Each scene shows the same named points in several views. A view is turned or mirrored, and shifted as a whole, has a little noise and may leave points out.
In the rows, 128 means zero.

Scene 1
View 1
Q_441: [135 129 168  91 142 127 112  84 141  76 139 117  86 120 116  78 130 135
  80 111 131 105 132 134 105 119 143 148 115  97]
Q_436: [116 135 189 156 127  94 130  71 103  89 124  96  34 131  73  80 166  95
  73 101 180  81 133 165  81 124 153  83  96 142]
Q_521: [123 177 158 149 132 115 147  71 109 129 110 114  83 131 120  90 140 110
  91 126 149 126 136 196  80 128 147 112 118 135]
Q_596: [134 164 162 116 130 146 114  82 154  63 112 120  93 128 123  85 133 120
  75  85 147 107 136 161 126 139 126 124 122 121]
Q_899: [125 152 165 101 143 115 127  88 120 117 147 105  76 137 106  57 129 118
  82 122 148 118 120 157 105  97 159 118 123 117]
Q_174: [128 177 148 118 142 122 143  79 114 140 123 113  98 135 135  76 123 121
  95 141 133 142 129 188  90 113 153 128 130 119]
Q_745: [136 155 155  85 143 138 115  89 145  93 140 118  98 132 125  68 122 131
  81 112 131 120 128 148 120 112 142 137 128 104]
Q_3: [121 173 158 150 139 103 156  70  91 149 119 108  75 133 114  83 140 108
  95 140 151 130 131 200  70 115 160 107 117 135]
Q_420: [151 158 143  66 143 170 103  89 184  55 124 138 137 115 163  94 105 161
  89 103 101 133 141 139 133 141 116 186 136  81]
Q_394: [129 190 147 160 130 130 151  64 124 117  87 127 107 117 145 116 134 119
  99 123 133 137 148 210  77 154 134 130 121 134]
Q_752: [125 146 175 176 125 111 138  56 122  77  89 120  68 108 111 127 161 117
  91 103 154  95 155 185  68 167 133 126  94 135]
Q_578: [118 123 186 173 133  86 145  54  96 101 109 109  49 108  95 118 170 115
  90 126 158  91 149 177  44 146 151 126  83 130]
Q_146: [129 155 159 120 139 123 131  79 127 104 123 116  89 127 121  85 135 126
  88 120 139 120 136 168  94 127 144 132 121 117]
View 2
Q_174: [ 91 110 116 173 179 104 137 169 133  98 119 122 143 162 155 148 149 143
 161 137 139 176  91 137 110 106 124 115  99 164]
Q_596: [114 124 145 125 189 134 105 176 112 150 138  84 137 136 153 142 112 174
 138 106 134 175 111 106 136  79 132  95  96 167]
Q_752: [104 120 133 111 135 114  79 125 156 134 118 105  88 157 144 145 138 166
 133 116 110 183 125  83 153  92 116 121 136 164]
Q_578: [105 115 117 128 141  94 100 105 177 121 108 109  82 160 123 145 155 149
 129 109 127 188 125  77 153 107  83 137 140 142]
Q_3: [ 76 105 106 170 168  82 124 139 168  96 106 123 122 167 155 134 158 146
 154 136 133 197 102 126 118 119 101 130 108 160]
Q_146: [113 120 131 148 177 122 125 167 120 121 128 105 133 151 143 158 136 150
 149 120 140 167  96 116 127  90 125 107 107 156]
Q_441: [135 121 138 140 191 127 135 165 114 139 135  88 131 137 119 157 129 150
 135  93 159 165 107  94 133  84 108 106 106 135]
Q_420: [154 141 163 133 183 174 125 210  56 148 153  89 159 143 138 191 113 151
 148 112 149 124  80 118 131  58 169  80 102 159]
Q_745: [124 119 136 154 204 129 142 188 103 131 138  92 152 140 140 156 126 150
 145 109 159 164  96 120 120  85 123 100  89 150]
Q_394: [ 82 118 125 142 137 116  89 155 140 108 114 123 120 171 172 152 145 160
 157 149 105 174  97 126 129  99 150 114 121 187]
Q_521: [ 81 109 115 154 167  96 114 146 155 110 111 116 123 160 159 134 144 156
 151 134 126 191 107 120 125 108 115 121 110 169]
Q_436: [ 97 105 121 130 190  84 110 121 177 142 112  87 101 134 133 110 129 170
 121  88 138 218 139  81 142 108  65 125 107 140]
View 3
Q_436: [117 181 210 117  82 107 117 173 137 129 130 109 112  73 150 130  82  84
 125 120 109 124 156 137  99  78 134 127 123 127]
Q_146: [124 144 185 104 126 132 104 173 129 158 155 137 146  85 104 130 146 108
 131 110 132 112 105 134 118 110 131  85 173 146]
Q_596: [107 135 169 119 107 129 103 171 131 149 152 130 119 100  68 118 141 108
 135 101 143  98 129 132 128  87 132  88 173 131]
Q_745: [122 160 191  99 112 139 101 169 141 153 180 135 153  90  76 100 146 129
 133 121 121  90 114 135 121  93 120  73 176 125]
Q_752: [124 128 181 117 108 111 116 183 109 158 111 110 105  88 133 163 124  70
 120  85 147 144 143 141 120  94 154 125 143 159]
Q_3: [111 166 195 112 138 116 108 166 140 132 123 152 154  51 168 154 111  88
 139 132 126 128  90 128 101 126 131 115 159 156]
Q_441: [140 156 197  89 110 138 102 179 129 171 180 117 149  94  88 111 150 120
 117 108 117 103 126 144 117  91 128  73 163 136]
Q_521: [108 150 185 116 130 117 108 167 133 132 121 146 140  65 144 151 120  88
 140 118 137 125  99 128 109 118 133 113 162 154]
Q_174: [112 155 185 106 144 131 102 166 139 144 148 162 165  62 130 138 138 106
 141 130 133 112  77 126 111 130 125  90 180 152]
Q_899: [119 181 202 101 117 130 103 168 149 141 169 138 160  70 121 112 125 116
 134 136 109 102 108 134 106 103 117  86 163 129]
Q_420: [133 111 161  94 127 152  98 179 117 190 189 130 150 120  20 105 201 136
 124  85 148  91 109 140 144 100 134  46 204 140]
Q_578: [141 154 207 102 106 107 119 187 112 161 118 103 118  73 172 161 107  71
 111 100 121 153 142 146 103  99 151 130 124 163]
View 4
Q_420: [102 115 128 139 107  72 158 161  65 156 122 135  86 143 146 105 169 164
  36  92 120 188 121 182 100 206 185  53 158  62]
Q_146: [149 146 155 141 113 107 140 145 102 150 133 130 102 137 124 113 140 140
  89 110 103 151 134 165  96 145 144  84 151  93]
Q_578: [196 157 164 134 107 125 148 114 140 131  98 160 142 138 140 148 104 117
 133 129  91 118 140 135  71 131  90 116 119 108]
Q_899: [153 150 183 122 126 112 120 142 113 174 146 124  91 139  91 117 157 138
 107 121  93 139 129 176  83 120 142  78 157 104]
Q_521: [175 169 157 161 113 134 130 151 122 135 141 129 106 134 114 113 118 129
 115 110  96 130 136 158 108 113 127 104 151 105]
Q_174: [158 173 156 148 114 116 141 141  97 137 160 104  90 129 121  97 129 127
  96 116  98 157 149 161 113 109 144 100 157 115]
Q_596: [144 131 148 159 112 113 124 170 112 153 112 150 105 147 119 121 147 155
  86  90 102 134 110 178  90 169 151  70 157  66]
Q_441: [136 126 168 113 118  90 142 133  98 170 120 140  99 140 123 124 164 143
  85 118 104 158 127 172  71 165 148  68 145  88]
Q_394: [169 173 127 185 100 130 145 163 106 107 134 127 109 133 146 105 101 129
  95  96 102 142 144 149 124 129 134 112 153  92]
Q_752: [182 151 141 162 101 126 148 143 131 120  93 166 138 144 150 140 102 132
 113 106 100 119 128 144  88 155 104 108 130  83]
Q_436: [189 144 190 134 124 136 112 140 158 165 103 162 131 148  97 152 130 132
 144 120  82  93 117 161  60 125  97  95 136  95]
View 5
Q_899: [112 109 103 126 163 125 162 152 157 131 177 138 115 115 131 138 134 141
 200 188 132 106 110 119 113 115 135  98 124 154]
Q_745: [118  82  81 123 187 130 166 160 178 134 176 135 115 116 129 126 117 135
 163 187 133 106 115 121 114 118 126  89  95 150]
Q_174: [136 126 126 129 161 103 124 148 152 140 171 125 126  96 129 140 119 142
 175 182 131 126 113 120 131 113 126  91  92 172]
Q_752: [166 109 120 127 108 156 158 140 161 124 179 165 114 143 131 102 105 149
 135 140 113 144  94  98 180 104 151 146 114 138]
Q_596: [139  76  81 129 166 139 176 155 188 143 155 157  98 137 132  98 116 147
 155 175 109 114 112 123 148 129 122 110  85 154]
Q_3: [146 151 150 131 124 109 124 138 135 137 171 137 127 104 132 138 132 148
 200 173 126 131 104 114 150 108 136 114 119 173]
Q_441: [119  79  77 122 175 151 177 157 174 123 189 142 117 126 129 126 110 134
 153 178 137 107 108 113 115 111 141 102 113 133]
Q_436: [136 122 125 126 103 153 188 137 148 128 171 175 101 155 136 114 147 154
 222 165 108 115  97 113 159 114 153 150 162 141]
Q_146: [137  98 101 127 161 128 150 152 166 132 177 138 119 116 131 123 111 139
 152 175 130 121 109 115 136 113 133 102  94 154]
Q_521: [149 135 137 131 130 115 129 140 150 140 166 143 119 115 134 123 126 150
 179 169 120 132 107 114 157 115 132 115 104 171]
Q_394: [172 125 135 132 133 113 113 141 160 145 160 141 122 111 132 112 103 154
 137 158 115 151 109 113 177 115 124 110  65 178]
Q_420: [127  40  44 125 217 143 165 173 207 131 176 131 111 120 127 106  81 128
  88 176 134 112 122 116 116 121 118  75  48 140]
View 6
Q_596: [112 136 146 145 112 156 145 117  82 118 167 163 160 121  82 141 117  96
 112 142 127 142 123 145 111 163 129 173 105 159]
Q_3: [107 105  91 140 109 142 133 122  79 110 135 164 150  98  98 144 111  72
 115  90  73 174 188 112 118 129  59 118 163 134]
Q_745: [133 130 126 129 113 176 154 121  71 138 151 176 163 116  68 116 126  71
 107 134 125 134 134 116 119 154 129 177 132 152]
Q_420: [143 169 177 145 110 194 157 131  94 145 158 160 170 126  58  68 149  70
 108 140 165 107 108 139 110 167 154 220 115 149]
Q_146: [116 130 130 141 108 161 148 126  84 120 148 160 156 114  83 117 128  78
 114 119 114 146 148 129 110 152 109 166 136 141]
Q_394: [ 96 150 152 171 107 137 122 129 115  95 154 139 153  98  98 114 119  88
 111  85 106 160 158 157 110 140  67 137 133 138]
Q_441: [125 122 128 125 103 171 164 128  67 135 140 169 156 131  74 123 141  79
 122 142 121 137 144 112 102 163 139 191 131 137]
Q_578: [ 78  96 114 150  82 117 155 136  88  82 125 135 128 130 117 168 144 112
 143 118  73 180 193 132  73 167  95 149 132 111]
Q_899: [125 105  97 121 111 164 153 114  59 137 145 183 156 112  80 144 114  73
 110 129  98 150 156 102 120 146 111 155 142 147]
Q_174: [123 131 114 143 113 164 133 123  85 123 144 167 157  96  81 111 115  63
 105  94 101 152 161 117 125 132  77 140 155 142]
Q_752: [ 79 123 146 164  91 118 145 134 101  80 145 131 135 126 115 157 138 116
 134 120  93 168 167 157  80 169 101 155 110 127]
Q_436: [ 86  80  91 129  99 123 157 114  59  98 146 165 139 130 110 209 115 114
 132 145  74 179 170 122  95 166 113 142 116 142]
Q_521: [103 120 117 149 107 140 131 120  88 102 148 159 150 102  97 140 112  84
 113 102  88 167 167 131 113 142  74 131 140 141]

Which points are out of place in each view (at most two, in the order of its rows)? Write - if all are in place.
view 1: Q_420, Q_146
view 2: Q_441
view 3: Q_745
view 4: Q_174
view 5: Q_752
view 6: Q_3
